Points on a hilly landscape, in no order, each with its height.
From any point a ball takes the steepest step (drop divided by distance) to one of its 2 nearest points. It stops when none of these is lower. Distance is the straight distance between rows; heights are no part of it.
Z350: [-18  -9   5  -3 -30   5   2 -21  34  16 -27  -4  24   2 -38  19  -3  12
   2  50]  (h 2.48)
Z185: [-38 -18 -10  -2 -21  26 -36   2 -53   5  41  31 -31  14  14 -11   8   1
   2 -24]  (h 2.79)
Z587: [-24 -28  31   5 -11 -25  -5  12  33  -8  11 -17  15  -5 -32 -12  -2   2
 -17   3]  (h 2.05)
Z685: [ 12 -16  37 -19  19 -30   6  40  19  -3   8 -32  10   0 -14 -33  -7 -23
 -16  15]  (h 6.95)
Z938: [ 32  14   2 -16 -22  17 -29  -2 -41  33 -32  -4  -5  15 -12  -4  -7 -16
  -7  38]  (h 3.98)
Z948: [ 78  53  16  -8   1  35 -33  27 -44   4  20  -3 -20  35 -21  -2   2 -45
   2 -23]  (h 4.84)
Z259: [ 10   0   3  13 -19 -14   3  -2  -8  22 -29   0  15  -1 -34   4  12   1
  -8  -5]  (h 2.30)
Z893: [ 52  50  16  17  14  21 -11  16 -51  22   2  -9 -10  36 -49  26  -6 -13
  26 -10]  (h 7.13)
Z554: [-53 -24 -17  30 -33   3 -10 -29  29 -20   1  17  13 -20  49  15   3  25
   0 -16]  (h 3.75)
Z613: [-32 -24  -7   4  16 -52   8  -1  31  -9 -34 -25  20 -41   6  14   1  11
 -15 -24]  (h 6.53)
Z172: [ 19   6   1 -27 -12  48 -40  -7 -67  16  25  32 -32  10  23  -6 -11 -19
   1  18]  (h 0.99)
Z102: [-27  -8  -3 -12   7  25 -38  -7 -47  13  63  14 -57   7  33  -5 -20   4
  27   3]  (h 2.66)
Z877: [ -1  15  16   5  -7 -20 -17  17 -22  32  60  13 -33  21 -27  -6   2   7
  34  -8]  (h 2.15)
Z649: [-11 -37  32 -11  -5 -23  14  12  60 -29   8 -20  30  -5 -19 -29  16  16
 -35   3]  (h 1.94)
Z784: [-33 -48  22 -16  10  -3  18  -4  64 -44  19 -24  32 -17   3   0   7  11
 -37  -1]  (h 1.86)
Z298: [ 28   1  31 -11  18 -25 -39  24 -31  15 -19 -30   9  10 -21   5 -36 -29
   1  -6]  (h 6.98)
Z232: [ 43  34  24   9  -1  -9 -21  32 -28  22   6 -11 -10  34 -42  -6  -7 -16
  18  -1]  (h 7.07)
Z71: [-30 -38  10   0  11 -36 -17  -6  29 -11 -21 -29   0 -28  31  -6  -8  14
 -23   0]  (h 6.73)
Z905: [-24  -9 -29  16  23  11  58 -15  43 -30  13  10  32 -24  23  20 -20  14
  11 -14]  (h 3.66)
Z111: [ 49  38   1   5  -9   4  -3   5 -13  20 -10  18 -17  23  -9 -15  35   1
   9  14]  (h 4.62)
Z626: [ -7 -17  20  -1 -15 -13  -4  20 -19  14  -6 -18  16 -13 -39  -1  -8 -11
 -13 -23]  (h 3.11)
Z807: [ 45  26   6 -13  44 -21  36  23  48 -25 -21 -29   7   8   0 -33  10  -7
 -12  23]  (h 6.83)
Z813: [ 38  57 -21  13  49  11 -20 -32 -22  -9  -9   0 -57  33  16  10  13  11
  37  15]  (h 3.67)
Z970: [-10  -3 -35   1  26  -4  53 -13  25 -14 -33   2  40 -18  17  26  -5  19
  -1 -14]  (h 3.36)
Z30: [ 44  46 -13  19  29 -31  43   9  32  -2 -27 -25   7  29 -22  -3  15  12
  15   5]  (h 6.88)
Z37: [  6   5   1   8 -29 -32  53   2  78 -28 -10  17  36   1  12  15  24  25
   6  12]  (h 1.77)
Z192: [-25  -6 -13  18 -60  12  37 -17  44 -20  -4  29  47  -9  20  28  36  30
 -13 -14]  (h 2.31)
Z148: [-18  -9 -17  18 -11 -29  12 -20  17  16 -51  -1  43 -30 -16  34   0  14
 -16 -20]  (h 4.65)
Z965: [-15  -8 -18  19   0 -39   8   0 -11  -1 -40 -18  24 -41   6  20   4   7
 -19 -47]  (h 5.92)
Z675: [-30 -33  32  10 -20 -26 -22  26 -18   8  26 -17  15  15 -42 -14 -12 -10
 -16 -31]  (h 3.20)
Z636: [  1   7   4 -20 -20  26 -58 -30 -73  25   6  18 -43  22  11   9 -15 -18
  11  21]  (h 1.78)
Z29: [-16 -24   1 -21  10   3  54   2  44 -30  12  -9  33 -24   1  -4   3   8
 -23  -7]  (h 1.72)
Z558: [-47 -30   3  29 -10 -32 -27  -4 -16  -2 -18 -11  -8 -19  19   8  -2   3
 -17 -46]  (h 3.52)
Z774: [-18 -11 -16  -8  23  13  55  13  31 -24  19   2  11 -28  20 -12  14   6
 -16 -33]  (h 1.50)
Z326: [-18   7   2  26 -60  -2  20 -26  72 -20   8  31  46   3  20  32  19  42
   6   2]  (h 2.22)
Z358: [ -1   3  15  -9 -13  15 -18  19 -35  16  60  27 -40  14   2 -23  15   0
  28 -10]  (h 1.15)
Z937: [-31  -7 -44   4   7  38  42 -11  26 -19  32  23  22 -16  25  22  -2  26
  13 -13]  (h 3.76)
Z976: [  0 -11  11 -16  40 -31  36  13  59 -17 -17 -35  29 -11 -26  -5   1  -1
  -8   8]  (h 0.81)
Z191: [-36 -25  29  13  -4 -29 -27  15  -2   4  28 -25 -16   5 -24  -8 -23  -1
  19 -20]  (h 3.04)
Z24: [ 22   0  13 -22 -15   0 -25   9  -4  17 -24 -17   3  16 -27 -25  -4 -13
  -2  53]  (h 4.14)
Z187: [-52 -30  27  39 -35 -28 -39  10  25 -20  35  -2   1   7 -12  -9   8  12
   2 -14]  (h 2.49)
Z754: [-18 -31  21  -5  -3 -28 -28  -3  18 -15 -30 -13  -8 -14  35 -22   2  -9
 -20  29]  (h 6.77)
Z392: [-30 -13 -22  31 -12 -18  18 -18  24 -21  -7  15   6 -16  37  22   7  13
  -7 -47]  (h 3.30)
Z758: [ -3  -5   1 -15  49  -1  40  13  51 -18   5 -30   6  -7  -7 -11 -22  -4
  -2  17]  (h 1.00)
Z390: [ 55  24   5 -11   5  24  15  25  -7  -5 -11   6   4   1 -14 -26  21 -26
 -26   2]  (h 5.09)
Z535: [ -7   3  -6   3  32 -27  58  -7  72 -10 -13 -27  39  -8 -19  26 -13  14
  14   5]  (h 1.16)
Z360: [ 21  -4  26  -6  17 -17 -23  22  -6  -9  -2 -16 -24  -5  37 -35  -3 -25
 -22   9]  (h 6.80)
Z932: [ -1  -3   2   2   9 -29  51  -8  73 -38 -22  -6  41  -8  -2   8  12  21
  -7   6]  (h 1.53)
Z750: [ 17  40 -10   1  51  17 -14 -14 -29  -3  32   8 -61  15  17  14   0   3
  47  10]  (h 3.24)
Z347: [  5 -23   5 -26  46  11  29  23  25 -25  20 -16  -2 -21  14 -32  -6 -13
 -12  16]  (h 1.12)
Z643: [ -7  -2  22  23   6 -23  -5  22 -19  19  31 -13 -25  22 -21   3 -20 -11
  40 -27]  (h 2.81)
Z797: [  8 -14  33 -18  29 -31 -29  41   3   0  11 -40  -8   2  -3 -27 -36 -34
   6   6]  (h 6.96)
Z189: [-30 -12  -5  15 -32   4  20 -21  19  14 -16   6  49 -20 -27  26  -6   6
  -6 -11]  (h 3.39)
Z960: [ 22  25   5   8  13 -16  42  16  31   8   0 -15   9  17 -46 -14   6   1
  13  12]  (h 6.92)
Z555: [-32 -11 -13  -3   2  46 -10  -8 -53   3  40  23 -42  -6  45  -5  -3   2
   9 -10]  (h 2.35)
Z771: [ 38  10   6 -22  49  -1  14  34  41 -26   1 -18 -22   3  11 -50   2 -29
  -2  36]  (h 6.82)
Z989: [-20 -18 -10   9 -20 -13  22   0  31 -27  -5  15  -4 -11  43  -5  18  26
 -13 -13]  (h 2.77)
Z547: [ 48  62 -31   5  20  32   3 -19 -30   3   2  16 -42  29  -1   6  21  19
  22   6]  (h 4.02)
Z343: [-63 -13 -16  29 -27  19   8 -27  57 -32  28  27  26  -8  39  21  -1  24
  13  -7]  (h 3.88)
Z246: [-18 -36   4 -13 -28   7 -20 -21   8  29 -21  -7   6   7 -24   9 -27  -2
  14  56]  (h 2.14)
Z479: [  8  21 -17  -9   4  28 -30 -35 -65  19   0  14 -38  22   9  30 -13  -3
  32  14]  (h 2.84)
Z835: [ 41   7  26 -23  15 -18 -43  37 -10   5  -5 -33   5  10  -5 -22 -28 -46
  -7  20]  (h 6.97)
Z939: [-33 -48  20 -16 -27 -12 -46 -17  26  12  -7 -18   7 -11  -9   3 -19   4
   0  51]  (h 1.81)
Z681: [ 14   5   7 -32 -13  52 -27  12 -41   5  68  24 -37  10  20 -26   5 -13
   9  12]  (h 0.44)
Z761: [-49 -47  -2 -11 -13   8 -50  -7 -39  14  -5  -8  -2 -12  18  10 -35   3
  -2   9]  (h 1.08)
Z126: [-44 -47  13  -2 -21 -10 -44  -3  -3   3  12 -15 -17   1   8  -1 -30   0
  -1  26]  (h 1.55)
Z254: [ 42  11  15 -13  23  11  -4  33   7  -5  19  -6 -14   0  14 -45  -5 -29
  -4  24]  (h 6.81)
Z467: [  2 -24  35 -18 -19 -30 -44  20   6  -7 -15 -15 -20 -12  30 -45   5 -26
 -31  25]  (h 6.79)
Z638: [-22 -16 -18  -5 -12  30  27 -12  10  17   3   6  39  -7 -37  19   4  11
   2  16]  (h 2.98)
Z844: [ 29  10  35   2 -16 -25 -34  30 -39  29   2 -16   6  28 -46  -3 -31 -33
  -1 -11]  (h 7.02)
Z978: [  7   7  -1  -4  42  33 -18   1 -30   5  50  13 -49   8  21  -9 -21  -4
  33   8]  (h 2.91)
Z53: [  9  18 -22  17   3  -9  18  -9   2  15 -45   6  12   6  -9  18   9  11
   6   3]  (h 0.43)
Z516: [-36 -28  12  13 -26 -13 -19   4  38   3  36  -3   2   5 -28  -4   3  15
   8  12]  (h 2.24)
Z496: [-49  -9 -24   4 -31  42  18 -29  20 -13  36  37  23  -1  21  11  -8  26
  26  -3]  (h 3.84)
Z881: [  9  -5  27  -2  17 -17  26  34  43   3  27 -19   0  10 -35 -27  -3  -1
   5   9]  (h 6.94)
Z848: [ 63  68  -4   4  18  19 -13  11 -42   8  14  13 -38  24 -18  -1  28   4
  24 -10]  (h 4.39)
Z867: [-11  30 -36  20 -10   4  18 -38 -37  11 -13  46 -13  -6  25  27  19  15
   7 -37]  (h 3.35)
Z41: [ 25  29  -5  17  42 -41  26  19  32  -6 -33 -33 -12  -3  -7 -20   5  -7
  -1   4]  (h 6.84)
Z628: [ 15  24 -38   9  -5  19  47 -14   5  16 -24  20  26 -10  -5  28   9   9
  -2 -17]  (h 2.01)
Z175: [ 40  34  -5 -15  -8   4  -1   8   0  21 -24  -9   5  29 -36 -26  19 -12
  -6  35]  (h 4.33)
Z883: [ 20  16  -3 -12  18  28 -19 -13 -41  19 -25  -7   4   8 -19  19 -21  -8
   4  26]  (h 3.78)
Z533: [ -1   1  -7 -13   5  32 -14 -21 -79   6 -11  12 -10 -21  36  15  -5 -15
 -30 -36]  (h 2.60)
Z846: [  0  33 -45  11 -11  32  50 -24 -18   7 -12  45  15 -12  17  37  13  13
   7 -41]  (h 2.59)
Z971: [ 24  33 -23   7  -9  20  16 -26 -45   9 -23  35 -28   9  11  10  19   4
 -12 -21]  (h 4.05)
Z235: [-26 -30  -8 -13  48   7  35  18  30 -34  31 -14  -3 -22  35 -13  -9   9
  -4  -7]  (h 1.26)
Z994: [  6  -7  -6 -18 -12  16  23  -1  25  21   0  -3  30  11 -49  -4   2   2
  10  39]  (h 2.76)
Z756: [ -4  -3  14  27 -60 -29  19 -14  69 -13 -15  21  36   7  -5  19  29  32
 -11   9]  (h 2.04)
Z223: [ -8  -9  -9   1  10 -14 -23 -17 -43   9 -37  -3 -25  -9  27  13  -5 -12
  -8  -1]  (h 3.92)
Z577: [-20 -15 -33  -4  13  45 -10 -28 -58   6  15  26 -17 -20  38  16 -15  -7
  -4 -20]  (h 1.85)
Z401: [ 29   8  -1 -16  -9  16   5   6  -9  18  -9  26  -7  -1  -2 -24  24 -11
  -1   6]  (h 4.91)
Z634: [-52 -37  21  37 -12 -38 -21   5   3 -23  21 -14   0  -5  -2  -3  -3   2
 -13 -51]  (h 2.78)
Z931: [-11   2 -23   4 -39  -1  30 -13  30 -17  -4  46  14   3  23   3  31  36
  -1   2]  (h 2.47)
Z633: [ 47  57 -23   4  -9  21  10 -15 -37   7 -25  22 -18  19 -13  -3  37   9
  -6   1]  (h 4.34)
Z955: [ 75  57   5 -18  20  43 -36   4 -39   0  14   7 -33  34 -15  -6  18 -25
  20   6]  (h 4.69)
Z160: [ 22  20 -25  -2  23  42  -7 -27 -50  10  -8  10 -21   2 -10  30 -10   5
  17  11]  (h 3.49)
Z747: [-19 -17  -3   0  -7 -29 -23 -18 -21  11 -57  -6   8 -33  22   6  -6 -10
 -25   3]  (h 4.48)
Z995: [-10  -1  -7 -13 -11   4 -41 -23 -82  17 -28   5 -25  -4  37  13 -12 -12
 -20 -21]  (h 3.29)
Z402: [ 76  43   7 -12   1  24  -9  22 -38   8  -2   2   5  15 -25  -7  14 -27
  -4 -11]  (h 4.97)
Z716: [-59 -46  -8  10 -13 -17 -46  -9 -38  10 -11 -15   7 -19   7  18 -34  -7
 -10 -30]  (h 2.20)
Z42: [ -1 -10 -28 -11   3  13  43  -2  13  -6 -22  13  34 -34  21   4  18  12
 -25  -9]  (h 2.80)

Where does a ball stop that starts at each point below?
Z343: Z976
Z634: Z976
Z467: Z761
Z175: Z681
Z390: Z53
Z844: Z761
